Points on a hilly landscape, in no order, each with its height.
A ball rolls from a point to the lowest of its 2 nearest points, and stops where none of them is lower. Distance is the straight distance between rows; heights are no part of it.
k389: [149  85 135 204 141 153 133 123 136 105 151 136  86 129 163 139 184 111
 132 165  63 158 109 157  99 144 142]  height 2.13
k400: [135  87 143 170 186 131 144 100 180 127 107  84 100 104 136  97 119 169
 128 133 124 125  96 108 115  92 185]  height 4.23
k540: [101 198 153  89 100 119 135 146 101 149 105 146 115 210 179 107 161 119
 128 104 149  91 126 133 121 100 128]  height 0.88
k202: [ 85 119 146 142 111 143 174 137  69 119 115 126 120 116 119 114 118 124
  96 156  97 157 114 143  94 103 176]  height 2.97
k898: [179 109  87 145 184  93 134  88 128 157 128  84 125  89 104 141 106 140
 113 101 169 115 168 102 153 114 116]  height 2.42
k53: [168  58 115 170 195 127 111 140 156  86 129 136  95 117  91 144 136  50
 132 122 134 102  99 169  92 129 147]  height 0.89
k196: [175  84 104 161 176 136 119 145 130  98 152 160 101 124  99 176 171  52
 123 139 124 103 130 171 118 138 128]  height 1.19
k399: [146 119 139 111 183 117  86 109 181 134  82 120 148  85  89 108  70 109
 146 101 158 125 112 135  97 132 138]  height 1.86
k718: [152  97 101 125 159  93 101 129 128 118 146 136 121  89  81 173 119 100
 107 100 147 130 132 150 132 128  98]  height 0.92
k651: [144 109 105 154 138 105 128  89 148 125 161  96 161  85 162 100 126 183
 123 173 129 139 114  82 160 144 132]  height 4.06
k451: [151 160  82 126 110  74 129 105  76 166 140 131 156 119 184 105 179 144
 119 158 123 150 150 105 118 140 112]  height 3.82
k198: [123 114 167 114 180 170 109 133 196 117  80  90 134  97  44 135  65 164
 135 128 142 122 112 119 133 119 162]  height 7.72
k725: [104 178 165 147 110 127 164 148 146 153 134 136  89 202 184  93 174 158
 108 116 129  78 140 117 154  89 115]  height 1.62
k843: [145 101 112 141 141 135 167 162 104 116 137 129 107 145  55 186 115 102
 117  88 156  71 158 111 195 100 113]  height 4.80
k341: [137 126  73 116 111 108 116  95 102 148 154 116 190  83 137 115 109 170
 123 188 131 173 151  89 168 177 107]  height 6.08
k899: [ 93 145 157  68 132 149 151 163 125 134  90 131 144 108  66 124  47  80
 130  77 175  95  91 146 108 100 160]  height 1.41
k735: [136 152 106 130 100  89 115  94 164 134 159 106 180 102 170 100 130 175
 141 106 149 138 140  75 188 133  82]  height 4.82
k30: [109 104 153 178 134 152 178 161 135  88 148 127  86 160 121 139 144 113
 113 128  94 113 105 153 118 102 161]  height 2.99
k692: [135 188  96  69 110 109  95  89 119 163 103 109 210 120 126 105  90 165
 149 175 144 156 165  75 134 180 109]  height 6.56
k533: [116 146 135  71 133 131 116 130 109 149  96 131 144 144  86 132  87 111
 135  88 185 103 153 115 130 124 130]  height 2.53
k738: [132 134 120  96 155 130 107 117 100 160  90 103 157 111  63 135  63 139
 128 167 143 135 154 109 114 146 151]  height 4.45
k938: [135 125 112 163 129  93 164 127  86 164 149 119 114 155 144 122 164 149
 104 153 122 112 162 112 143 114 120]  height 2.78
k869: [171 128 116 169 143 119 158 131 117 133 160 145 101 173 115 167 157  84
 120  60 162  59 182 105 179  97  82]  height 1.82
k305: [157 117 124 132 171 127 110 109 133 165  96 107 130 151 130 115 128 168
 137 152 142 100 155  82 127 124 154]  height 3.05
k187: [ 86 150 109  82  93 139 143 109  72 165 107  94 151 106  88 126  70 165
 111 182 137 165 138 110 146 150 133]  height 5.04
k230: [129 137 149 105 133 132 127 153 133 129 104 133 114 163 105 140 106 124
 136  92 165  87 142 117 150 111 128]  height 2.73
k409: [155 112 106 103 158 122  73 120 106 125 105 138 157  78  92 143 107 102
 134 157 134 157 114 157  73 162 148]  height 2.09
k870: [ 99 180 139  74 108 155 126 128 138 188  83 117 142 174 114  93  94 213
 149 148 148 113 151  75 143 128 153]  height 5.25
k612: [ 91 157 162 120  73 150 134 163 134 114 139 159  93 186 159 129 162 136
 131 121 107 131 121 151 148 127  93]  height 0.99
k429: [108 103 142 121 109 155  87 129 102 108 108 132 144  74 115 132 102 121
 146 156  72 202 105 156  82 158 147]  height 6.81
k312: [179 101  60 123 152 105  88  92 128 127 168 140 173  42 161 142 143 132
 140 170 118 182 125 130 141 173 105]  height 6.17
k965: [126 110 142 155 146 105 160 119 129  95 156 133 104  96 109 144 114  83
  97  97 128 125 101 162 114 100 141]  height 3.16
k183: [167 134 100 155 127 108 132 126 115 135 187 153  94 139 131 198 201 103
 110 128 115 122 177 159 176 147  71]  height 3.14
k608: [141  96 136 182 129 161 134 147 115  90 154 171  86 149 129 156 184  74
 121 161  63 131 122 177  95 137 149]  height 1.78
k737: [132 112 140 152 142  85 152 105 155 107 151 110 120  74 138 110 104  97
 124  99 139 135  99 174  94  91 130]  height 3.48
k874: [160 119  97 140 153  99 132 107  83 135 136 130 135 103 150 117 145 100
 113 159 133 139 124 153  70 123 155]  height 5.26
k864: [124 126 110 126  88 101 122 130 118 139 165 122 131 145 152 143 148 176
 113 137 119 148 155 110 184 154  71]  height 2.17
k186: [117 104 146 177 144 154 135 142 109 125 109 134  97 148 143 107 161 150
 121 175  85 134 119 122 101 123 175]  height 3.13
k646: [163 164 103 146 125  87 127 113  95 138 155 152 128 159 179 129 196  82
 113 113 138 110 144 147  96 124 100]  height 2.32
k926: [147  94 134 181 141 124 112 113 191  95 166 107 103 117 168 147 155 152
 128 139  98 144 113 127 171 142 109]  height 0.59
k719: [152 125 100 151 121  93 102 104 147 127 170 110 167 109 184 102 152 170
 130 146 136 134 135  74 185 156  91]  height 4.53
k561: [111 116 162  97 116 165  78 173 127  86 110 170 115 158 110 166 127  83
 149 117 117 104 113 152 102 143 144]  height 1.81
k85: [108 109 145 108 110 149  92 148  95 110 105 155 129 104 118 146 129  92
 145 137  86 169 103 168  70 147 147]  height 6.68
k325: [156 123 133 199 146 107 155 116 166 102 191 129  96 138 147 148 173  83
 108 118 117 104 131 178 132 115  95]  height 4.32
k868: [166 100  72 129 162 115 115 108  73 150 134 135 134  89  82 176 130 129
 112 152 151 144 170 125 133 143 124]  height 1.43
k410: [122  94 171 146 166 167 105 127 182  90  87 104 123  87  89 116  88 132
 160 113 101 152  79 138  85 120 165]  height 1.01
k124: [115 102 164 150 151 158 169 163 176 105 132 115  91 154  73 159 125 144
 120 107 127  72 126 119 169  87 145]  height 0.60
k812: [ 98 102 186 144 155 191 177 170 170  92  94 144 109 151  97 113 129 104
 142  91 109  75  82 133 101  73 206]  height 0.79
k244: [126 130 161 138 128 106  96  99 200  93 136 129 120 108 177  92 127 123
 157  96 114 147  84 143  95 125 130]  height 7.02
k448: [110 133 187 177 120 184 161 149 145  90 120 166  94 191 164  98 168  83
 134 105  88  96 110 149  87  99 167]  height 4.31
k214: [118 130 161 113 113 135  83 157 148  82 129 173 105 166 144 148 148  82
 148 102 124 106 119 161 107 137 114]  height 1.63
k121: [ 89 166 117  83  62 125 171 172  55 151 126 147 113 169 135 118 141 124
 101 141 130 137 132 142 129 116 112]  height 3.94
k328: [150 103 105 169 126 104 100 100 168  98 180 123 136  88 188 122 171 139
 132 152 104 166 108 130 140 157  97]  height 1.17
k664: [160 120  77  90 120 101  87 108 112 137 154 151 177  40 134 168 144 132
 121 162 119 194 133 140 132 173  88]  height 5.95
k134: [108 117 135  80 113 165 107 186  98 123 111 177 118 181 109 158 138  70
 134 123 128  87 123 142 124 146 143]  height 1.96
k175: [147 126 137 151 142 132 173 144 146 107 152 142 109 174 106 160 143  60
 119  64 168  45 146 123 163  86 120]  height 1.68
k221: [180  59  89 170 184 138  91  98 155 112 123 103 148  62 162 101 125 139
 150 181 108 177  92 128 103 177 150]  height 3.15
k56: [149 110 125 175 132 112 178 140 126  95 192 132  90 141 122 173 167  93
 101 141 126 110 130 171 145 106 125]  height 4.58
k226: [101 186 117  83  83  96 111 122 116 137 116 125 157 155 191  74 146 171
 142 142 129 148 134 112 121 148 102]  height 2.35
k587: [ 93 144 159  63 120 160 168 186 129 126 107 142 130 137  76 126  86  71
 137  67 159  57  94 128 136  94 161]  height 1.54
k492: [181 118  80 172 145 103 137 116 134 139 201 151 104 115 159 180 209 119
 106 157 105 143 156 152 159 154  72]  height 3.53
k871: [ 80 166 168  73 118 168 140 154 134 156  80 148 124 169 103 108 106 162
 143 123 147  93 118 123 112 105 191]  height 4.75
k623: [117 142 182 200 113 163 138 143 142  91 139 157  79 183 176 104 180 110
 141 138  57 125 122 156 100 117 146]  height 4.12
k712: [135  80 139 185 160 158 124 118 135 117 102 100 107 130 158  97 152 160
 141 178  71 158 100 109  83 135 186]  height 3.56
k242: [137 102 144 152 181 128 118  91 216 128 110  84 122  94 142  81 100 174
 153 123 144 140  93 115 115 116 153]  height 4.50
k784: [ 71 164 182  73  90 136 134 142 144 128 108 111 134 105 115 111  73 134
 134  91 144 150 100 150 112  96 135]  height 7.43
k775: [113 122 149 143 154 147 157 157  86 123 113 157 115 187 156 100 164  84
 112 135 103  82 114 126  81  98 187]  height 1.52
k974: [ 92 143 144  69 103 151 108 149 130 135 100 106 139 114  59 163  49 152
 127 127 143 143 123 132 156 153 108]  height 7.60
k631: [131 147 118 143 113  71 142 102 150 110 187 131 145 104 190 110 159 107
 121 117 114 149 107 164  97 116  90]  height 6.07
k238: [ 99 117 175 160 129 157 138 155 187 111 142 128  79 156 111 148 129 171
 118 123 113  91 120 124 171 105 133]  height 0.47
k986: [144 155 104  95 135 103  78 101 123 157 107 116 169 133 142 106 115 165
 145 138 149 123 171  67 146 158 105]  height 6.20
k195: [153 134  98 134 124 118 102 128 121 132 162 152 111 144 130 190 172 129
 123 110 141 126 173 139 184 143  51]  height 2.83
k80: [ 97 143 142  87 113 145 106 124 151 161 100  94 151 145  97 119  87 201
 146 149 147 133 157  77 179 148 128]  height 5.58
k490: [126  95 112 178 124 131 130  96 165 106 143  86 164  64 179  78 114 179
 134 172 105 169  83  83 146 137 157]  height 4.62
k443: [175  83 101 132 183 102  84 103 163 110 139 130 121  62  85 143 113  70
 130 104 147 148 100 164 109 140  97]  height 1.29
k571: [154  81 141 184 195 160 138 133 128 113  92 139  97 143 129 114 149  82
 141 128 115  96 101 141  65 120 198]  height 0.94
k572: [146  65 142 199 184 169 126 100 170 116  89  78  93 107 131  85 131 156
 152 141  89 148  88 129  95 114 197]  height 3.96
k373: [121 150 152  91 148 128 102 118 156 146  86 113 155 108  91 117  72 122
 147  90 167 104 128 120  98 120 147]  height 2.20
k245: [ 92 150 142  57  63 144 164 166  65 142 120 135 132 136 114 131 101 113
 115 125 151 126 118 155 131 110 121]  height 4.19
k660: [154 116 109 106 188 133  81  85 173 132 101  84 161  82  50 127  49 139
 134 149 154 133 126 106 146 166 130]  height 5.16
k670: [ 84 139 110  69  49 172 168 195  75 148 102 133 100 191  80 150  87 122
 114 119 155 111 140 122 176 128 122]  height 4.51
k43: [107 138 160 157 109 122 141 105 138  77 147 149 116 124 195 109 166  81
 135 113  79 170  97 185  72 115 119]  height 6.11
k633: [130 116 144 141 128 135  75  80 186 108 114 103 181  58 164  74  85 142
 162 139 107 187  75 109  92 160 151]  height 1.94
k111: [155  83 117 179 136 130 123 104 147 102 172 133 126  87 183 129 173 113
 131 166  76 185 102 162 105 148 124]  height 1.77
k161: [143 100 140 162 160 141 153 162 138  91 139 172 105 169 130 136 158  46
 129 116 118  68 121 144 109 111 164]  height 1.39
k446: [130 148 136 126 121 113 165 106 154 160 136  93 117 133 120 140 106 171
 128  76 164  93 158  94 179  95 107]  height 3.90
k347: [ 96 140 177 112 150 176 147 147 162 148  84 138 103 149 110 107 114 168
 143 116 123  89 105 113 114  90 200]  height 4.61
k916: [ 99 109 184 162 122 154 140 118 162 101 106 106 104 101 151  87 119 153
 145 114  69 161  87 140  93  97 176]  height 3.49
k90: [128 111 154 139 122 134 111 153 114  96 124 164 132 110 138 129 130  55
 147 104  93 149  93 186  57 121 150]  height 6.54
k300: [ 84 153 159  82  88 142 111 152 134 113 115 121 144  99 102 138  70 137
 122 117 129 167 101 150 120 131 113]  height 7.51
k285: [176  98  97 144 180 102 131 100 101 156 121 105 130 120  75 157 102 119
 120  81 182  81 186  99 157 105 133]  height 2.11
k988: [ 99 109 153 140 142 157 128 118 126 122  95  91 157  76 109  97  82 163
 138 161  92 180  94 126  89 132 177]  height 1.93
k720: [165  77 118 174 199 121 121 108 157 112 116 119  96 117 125 118 133  95
 137 124 141 106 103 142  84 113 163]  height 0.54
k46: [141 159  93 115  78 128 140 166  59 149 146 186 116 192 137 162 186  66
 123 104 152 101 171 136 138 143  86]  height 2.55
k518: [151 138  64  87 123 107  87  89 111 146 145 124 201  35 100 153  85 119
 122 156 149 188 134 128 145 174  90]  height 5.68
k280: [127 117 131 112 133 108 115 108 158 127 138  94 141 106 108 132  90 164
 117 124 150 142 135 107 166 130 104]  height 5.39
k834: [177 119 113 183 157  92 136 102 162 130 208 124 113 121 169 149 194 103
 109 141 120 132 146 160 143 137  75]  height 3.95
k488: [133 124  88 109 124 129 130 134  54 157 123 138 145 118  90 148 124 141
 122 169 134 139 164 119 122 152 127]  height 0.84
k504: [106 144 163 124  94 122 143 142  96  82 137 168 124 133 162 127 161  69
 130 100  78 146  96 194  67 114 132]  height 6.37
k32: [132 139 110 118 130 101 122 112  79 140 127 131 151 113 169 105 150 140
 134 172 112 151 131 129  85 140 143]  height 4.60
k989: [ 70 163 156  67  64 165 182 179 115 137 114 155 103 196 130 118 123 109
 129  77 166  84 126 122 158  89 130]  height 1.75
k110: [ 79 160 151  53  88 180 184 188 126 148 110 139 118 162  94 126  93  92
 131  73 174  64 108 121 165  87 158]  height 1.64
k609: [131 120 125 146 101 110 162 144 100 114 171 163 107 136 126 167 172  96
 104 144 113 139 121 172 135 122 105]  height 4.85
k881: [143  97 121 114 173 155  91 175 103 120  92 130 127 154  64 162 110 100
 139 136 147  93 139 120 126 149 152]  height 2.58
k59: [152 148 116  86 123 103  73 127 114 131 123 154 135 136 125 160 143  91
 151  96 160 126 155 148 125 142  77]  height 2.33
k393: [101 146 143  76  79 156 148 189  99 109 126 181 113 200 128 143 153  58
 123  98 144  83 122 151 127 132 125]  height 2.10
k171: [149 162 137 161 145 117 144 126 120 135 144 158  97 188 176 112 188  85
 114 119 140  77 149 149 106 104 129]  height 1.67
k709: [131 137 123 111 122 113 108  93 182 130 143  89 184  98 122 109  83 190
 137 123 157 136 145  75 194 144 110]  height 5.15
k883: [182 116  78 136 178  78 112  82 121 161 133 102 146  95 140 116 127 138
 125 123 172 127 158 102 132 141 113]  height 2.87
k536: [167  94 111 132 201 133  81  83 181 132 101  78 147  88 101 111  90 164
 145 158 142 134 119  96 144 151 151]  height 4.96
k405: [124 103 160 166 134 122 120 126 186 103 146 108  87 151 144 134 142 172
 130 123 111 126 116 126 160 118 119]  height 0.17
k669: [154 147  73 117  87 107  97 110 115 146 156 136 158 130 154 154 163 168
 128 125 131 154 177  87 195 171  42]  height 1.65
k765: [123  81 171 148 170 159 104 152 186  88  96 129 105 117  91 137 109 112
 146  97 110 122  90 136  91 115 161]  height 0.82
k303: [113 129 146 122 119 120 139 152 125 116 136 138 115 134 103 139 109  92
 116  93 140 105 121 147 121 104 125]  height 2.91
k905: [116 124 119 119 115 104 128 109 120 129 152 116 133  93 122 138 101 140
 113 142 126 154 119 138 126 134 119]  height 5.55
k810: [156 140  98 140 123 124 143 143  71 136 157 169 108 179 125 171 174  70
 110 112 148  89 167 132 140 131 105]  height 2.27
k258: [128 147 150 143 151 135 112 137 146 148 101 133 110 169 159 101 150 188
 145 147 130 104 139  93 117 121 155]  height 3.50
k166: [157 102  82 127 174 118 113 115  78 151 112 117 142 108  43 174  98 115
 113 131 157 112 173 104 145 129 127]  height 1.80
k200: [155  87 103 127 193 109  95 116 161 117  97 118 136  76  67 129  81  84
 134 110 152 136 100 151  89 134 134]  height 1.58
k667: [101 118 110  98  79 149 163 178  74 142 121 140  96 172  69 165 113 114
 103 114 150 103 148 120 179 123 110]  height 4.59
k551: [131 163 104 114  66 123 170 122  85 166 113 107 119 145 123 163 122 142
 125  59 169 125 187 100 193 116  52]  height 4.33
k235: [150 123  73  86 103  98 102 121  90 149 149 152 150  79 106 179 150 140
 123 151 129 182 172 134 166 169  75]  height 6.19
k77: [144 133 130 178 127 115 141 132 149 142 169 112  88 172 143 151 165 158
 117 117 127  97 166 108 189 109  72]  height 3.46
k931: [155 150  63  85  92 126 113 118  61 174 109 146 136 145 113 173 143 150
 122 125 144 152 207  97 167 171  60]  height 0.80
k241: [151 135 121  94 141 120  65 104 162 147  96 117 151 144 109 140  95 156
 166 109 153 120 166  84 170 157 102]  height 5.94
k723: [ 96 135 166 126  89 148 130 159 144 120 129 126  81 176 116 156 144 155
 124 122 118 102 128 129 175 117 102]  height 0.68
k246: [106 139 163 170 100 136 123 134 133 106 139 148 104 162 194 104 175 143
 131 159  63 142 117 152 118 131 129]  height 3.79
k132: [124 150  93 148  66 124 183 150  77 159 147 136  91 184 118 160 158 125
 104 123 137 123 183 113 199 129  56]  height 4.68
k945: [ 78 160 165  99  89 151 118 128 141 124  98 115 153 123 166  77 111 199
 143 144  92 166 103 117 108 123 159]  height 2.43
k815: [ 98 175 158  86 114  97 137  96 169 126 131  97 165  93 162  78 101 154
 141 101 148 144 100 123 112 112 137]  height 7.07
k562: [113 155 119 118  68 116 174 138  77 157 146 139 104 174 136 155 135 128
 102  93 159 119 178 118 178 116  63]  height 4.52
k390: [146  94 115 154 188 130 105  97 210 133 126  83 140  99 133  89 105 192
 153 151 140 131 110  80 150 148 151]  height 4.76
k594: [152  94 146 181 183 154 156 151 114 100 119 154  96 173 142 110 165  63
 122 136  99  81 112 143  86 107 188]  height 1.20
k925: [103 147 142 155 111 112 169 112  93 119 152 132 120 127 186  91 157 129
  94 136  99 161 115 152  97  98 138]  height 5.24
k952: [ 92 108 166 153 156 191 196 181 149 102 111 145  93 173 110 123 145 133
 117 119 102  68 101 114 133  76 205]  height 0.66
k932: [139 105  96 130 123 101 135 128  94 129 160 140 118 104 138 166 143 132
 107 160 119 159 126 147 134 139 114]  height 5.21
k181: [ 97 174 178 139 110 130 154 139 172 144 134 133  98 175 176  93 161 190
 128 112 114 111 122 117 139  94 123]  height 1.98
k360: [152 145 102  85 116 101  87 121  95 138 125 142 155 117 139 147 134 119
 144 128 149 154 147 138 106 161  95]  height 1.88
k363: [ 98 154 151 118 129 132 116 126 146 146  95 127 129 142 166  74 131 196
 137 152 106 133 127  94 112 124 168]  height 3.25
k375: [ 97 170 122  45  65 157 155 161  69 160  88 125 133 159  94 140  86 116
 124 113 184 122 153 120 150 119 102]  height 4.36
k542: [145  98 121 128 177 148 105 151 136 136  96 119 119 159  85 149 118 141
 140 149 142  86 155 102 126 130 164]  height 2.72
k950: [173 124  99 175 149 101 158 131  94 150 154 150 110 148 116 168 173  77
 116  95 156  75 184 125 158 108  93]  height 1.99
k219: [116 168 101  90  71 121 138 107  93 178 125  94 157 124  99 126  73 181
 123 152 149 159 179  97 178 148 104]  height 5.43
k814: [147 138  94  87 144 103  93  89 135 141 131 104 183  54  79 138  63 123
 131 129 157 157 148 137 144 156  94]  height 5.46
k93: [ 79 139 120 123  84 118 181 146  51 147 126 136 117 129 127 126 126 136
  91 171 110 160 122 148 112 119 137]  height 3.47
k218: [116 145 126 124 131 129 177 150  64 160 111 150 110 181 151  99 157 114
 106 127 129  76 134 119 105  98 165]  height 1.95
k193: [126 180 159 143 115 130 155 154 124 151 130 158  99 215 171 113 173 108
 123 111 142  70 151 132 130 102 116]  height 1.31
k522: [ 96 123 160  96 140 160 107 160 147 127  91  98 141 113  48 158  49 155
 133 135 133 133 112 127 141 133 143]  height 7.66
k378: [103 122 160 110 152 154 139 149 128 119  88 137 139  89  71 119  59  67
 124  89 135 108  73 148  68 110 177]  height 1.24
k603: [ 97 155 153 153 108 123 184 135 106 120 157 141  98 159 170 112 159 108
  91 118 112 109 122 153 117  75 136]  height 4.77
k427: [116  95 144 180 133 142 165 159 109 111 139 122  90 151 117 142 144 133
  99 161  92 119 131 135 124 120 157]  height 2.80
k489: [137 127 135 138 141 144 141 161 139 102 147 162 115 192 120 141 154  57
 129  94 143  38 127 131 138 102 143]  height 1.55
k970: [ 84 128 155 127 118 149 155 122  95 125  94 103 138  95 105  95  91 143
 119 165  93 164 102 138  82 124 181]  height 2.47
k716: [124 145  80  93  85 100 121 102 101 145 140 105 178 104 118 130  99 180
 118 149 153 163 165 101 173 152  82]  height 5.75
k808: [115 156 151  82 131 139  70 142 123 146  74 140 149 156 121 110  99 152
 155 153 134 125 143 113  99 153 151]  height 5.31
k460: [128 155 114 116 101 118 151 105 115 159 129  90 143 138 110 143 100 163
 123  82 167 118 180  87 198 119  68]  height 4.13
k117: [126  88 167 146 165 162 127 164 194  88 112 121  95 137  58 164 115 114
 139  89 131  87  92 138 140  98 144]  height 0.70
k640: [ 99 164 125 109  80 108 115 117 128 120 127 119 166 137 209  72 157 186
 142 154 103 164 111  92 119 156 117]  height 2.46
k940: [130 146 147 117 129  93 108 103 181 120 134 115 142 113 184  84 119 151
 147 103 137 132 101 124 108 112 126]  height 6.80
k523: [129  85 132 193 141 138 144  91 161 105 142  80 137  70 172  75 114 162
 148 150  83 184  90 119 104 129 168]  height 4.43
k491: [126  90 144 152 149 152  94  98 177 105 100  91 143  64 119  91  82 130
 166 140  97 186  90 128  83 144 169]  height 1.37
k385: [ 97 158 136  75  69 127  73 125 130 109 120 129 182  96 148 123 109 142
 145 146 106 190  99 140 113 173 109]  height 0.81
k345: [113 121 163 129 168 162 150 154 142 108  87 135 120 114  95 111 100  87
 138  94 134  78  87 131  75  92 204]  height 1.00
k703: [120  97 173 187 129 141 145  85 151  94 128  94 113  82 174  65 128 138
 148 119  61 188  85 136  90 111 162]  height 3.93
k753: [156 169  88 126 110  78 144 120  58 160 155 152 144 132 172 135 187 111
 122 147 131 139 157 138 109 133 102]  height 3.12
k308: [103 100 109 136  97 153 162 185  82 134 142 146  90 180  77 179 119 121
 100 147 130  93 154 122 185 125 112]  height 4.66
k882: [167 101  77 151 162  84 127  81 127 138 159  90 156  73 164  97 133 140
 119 145 153 148 123 114 131 132 121]  height 3.45
k142: [146  96 124 104 164 151  65 143 115 115  88 148 140 112  72 158 106 108
 137 129 130 125 118 144  96 164 135]  height 2.41
k579: [181  59  83 148 180 136  86  97 148 109 139 126 138  56 142 140 145 114
 140 162 105 185  88 153 101 170 141]  height 2.84
k361: [125 152 133  95 154 138 124  87 129 162 100  90 187  93  71  92  53 158
 133 178 140 142 133 106 108 149 163]  height 3.99
k348: [ 98 121 122  88 119 151 112 133  89 137  92 116 154  96  69 134  71 147
 115 190 119 160 139 122 117 160 156]  height 4.72
k34: [125 130 122 136 127 114 165 150  77 151 122 131 108 161 139 123 142 137
 113 132 138  98 141 119 133 107 148]  height 2.34
k592: [126 142  79 124  83 112 111 100 122 137 149 119 215  90 160  82 110 179
 126 187 132 157 126  66 165 170 120]  height 6.36
k436: [106 155 141 162  93  99 166  99 130 105 177 132 130 106 182 119 163 118
 110 127  90 160 100 166 102 113 108]  height 5.72
k510: [170  87  82 116 181 119  78 114 119 137 128 134 152  52 105 163 131 111
 130 160 118 176 105 152  91 179 134]  height 2.48
k857: [ 84 154 185 138 113 163 173 153 136  97 128 174 106 179 160 101 147  74
 125  83 105  84  98 165  97  82 172]  height 4.44
k474: [ 98 158 169 139 112 142 192 149 134  91 167 161  98 180 152 105 152  65
  98  89 122  69 111 152 126  75 145]  height 4.55
k994: [ 96 109 182 171 121 164 158 134 161  90 122 113  86 138 126 108 131 138
 132 120  75 135  97 137 116  98 164]  height 3.21
k267: [127 149 121  77 106 110  81 131 117 119 133 146 170  92 137 149 123 119
 150 130 122 177 115 153  90 164  91]  height 1.36
k470: [138 160  92  75  67 117 125 164  48 158 128 175 129 183 136 172 161 103
 123 111 155 135 165 142 145 158  73]  height 2.89
k380: [135 154  74 102  56 123 118 129  79 170 124 131 142 155 133 153 143 164
 129 111 139 164 196  94 182 174  47]  height 1.18
k581: [122 163 160 122  91 135 108 154 145  99 143 175 108 179 168 145 169 107
 144 109 112 124 131 162 130 130  87]  height 1.32
k189: [141  85 135 164 161 102 136  85 178  99 117 104 117  65 137  94 102  99
 124 105 123 147  84 162  70  97 144]  height 3.80
k282: [146 143 115  97 148 109 105  84 142 143 111  85 184  87 126  88  78 146
 132 150 159 149 124 105 105 134 147]  height 3.28
k636: [137 132 121 187 124 113 159 137 123 161 167 117  89 180 166 135 180 151
 100 148 126 106 166 118 166 124 103]  height 3.19
k710: [133 140 137 156 126 101 152 109 165 152 161 105 109 143 151 127 135 173
 121 101 150  92 142  92 192  86  95]  height 3.69
k98: [ 99 157 134  85  59 154 166 177  90 126 131 157 103 216 145 134 155  84
 126  94 159  71 142 133 160 108 107]  height 1.92
k95: [123  87 113 151 147 147 160 166 100 113 127 121 108 153  53 185 124 124
 103 131 142  89 151 113 170 110 134]  height 4.74
k155: [146 156 110 134 122  71 103  91 163 119 145 123 161 106 211  85 154 129
 142 117 132 147 105 128 106 135  91]  height 6.46
k665: [ 89 178 152  71 108 152 119 137 125 169  64 131 138 171 106 108 100 180
 146 130 152 120 140 102 116 131 161]  height 4.97
k674: [171 132 110 111 137 113  81 123 139 131 140 154 115 154 108 170 154 103
 140  81 153 110 157 131 153 133  78]  height 2.57
k963: [173  99  57 136 159  85  94  82 163 117 170 140 175  43 180 107 148 108
 141 154 137 179  94 126 112 165 111]  height 6.39
k648: [115 146 131 151  95 114 130 137 131 127 162 137 108 166 183 121 186 164
 115 162  78 147 141 142 127 144 108]  height 3.32
k707: [138 141  82 103 106 127 132 120  52 167 115 136 149 132  91 161 111 129
 122 123 149 137 185 117 151 149  95]  height 0.25
k359: [175  98  98 162 169  92 136  96 109 123 146 132 127  72 157 126 160  87
 120 142 130 152 111 169  66 134 146]  height 5.73
k754: [139 122 110 123 147 110  89  88 159 129 121 104 179  70 150  87  97 141
 137 154 128 159 113 109 102 155 145]  height 2.66
k128: [114 117 162 154 173 148 159 131 170 135 109 100 100 140 115 109 132 166
 127 110 126 101 105 116 123  68 189]  height 4.46
k223: [ 97 193 144  88  82 111 121 133 124 159 104 131 130 174 171 101 145 169
 134 106 154 130 139 110 126 112 113]  height 1.53
k36: [ 92 178 165  76  98 123 153 117 159 144 120 102 152 103 134  99  74 178
 133 104 148 143 115 115 135 106 131]  height 7.28
k976: [ 87 145 133 106  77 131  94 123 125 113 129 118 170 113 163 103 117 182
 142 159  92 180 108 114 125 165 126]  height 1.49
k696: [144 137 116  90 159 117  78  70 177 133 117  95 182  50  66 126  37 121
 136 132 154 147 126 118 149 159 101]  height 5.30
k967: [172  94 123 182 170 147 135 144 121  99 165 175  95 142 140 169 192  48
 127 146  97 121 127 185  90 144 149]  height 1.50
k333: [115 146 121 144  60 115 130 158 109 143 167 152 107 168 171 141 184 169
 109 160  92 155 144 126 164 156  80]  height 2.79
k301: [128 138 134  89 154 147  74 127 178 146  95 111 139 134  85 140 100 199
 147 129 142 110 148  80 170 138 121]  height 5.78

Where does a ball stop that starts at each point below?
k303 | k718
k46 | k720
k98 | k952
k43 | k707
k522 | k940
k460 | k720
k932 | k385
k874 | k193
k246 | k707
k155 | k707
k882 | k707

Call two points neighbours if one is among the 2 nearest of the other. Go from one point of each pair to the other, from neighbour to neighbour, staying as low as possible. Name the highest point that can't be avoided.
k427 / k720 | k30
k385 / k193 | k640
k405 / k952 | k393
k952 / k720 | k389
k720 / k409 | k221
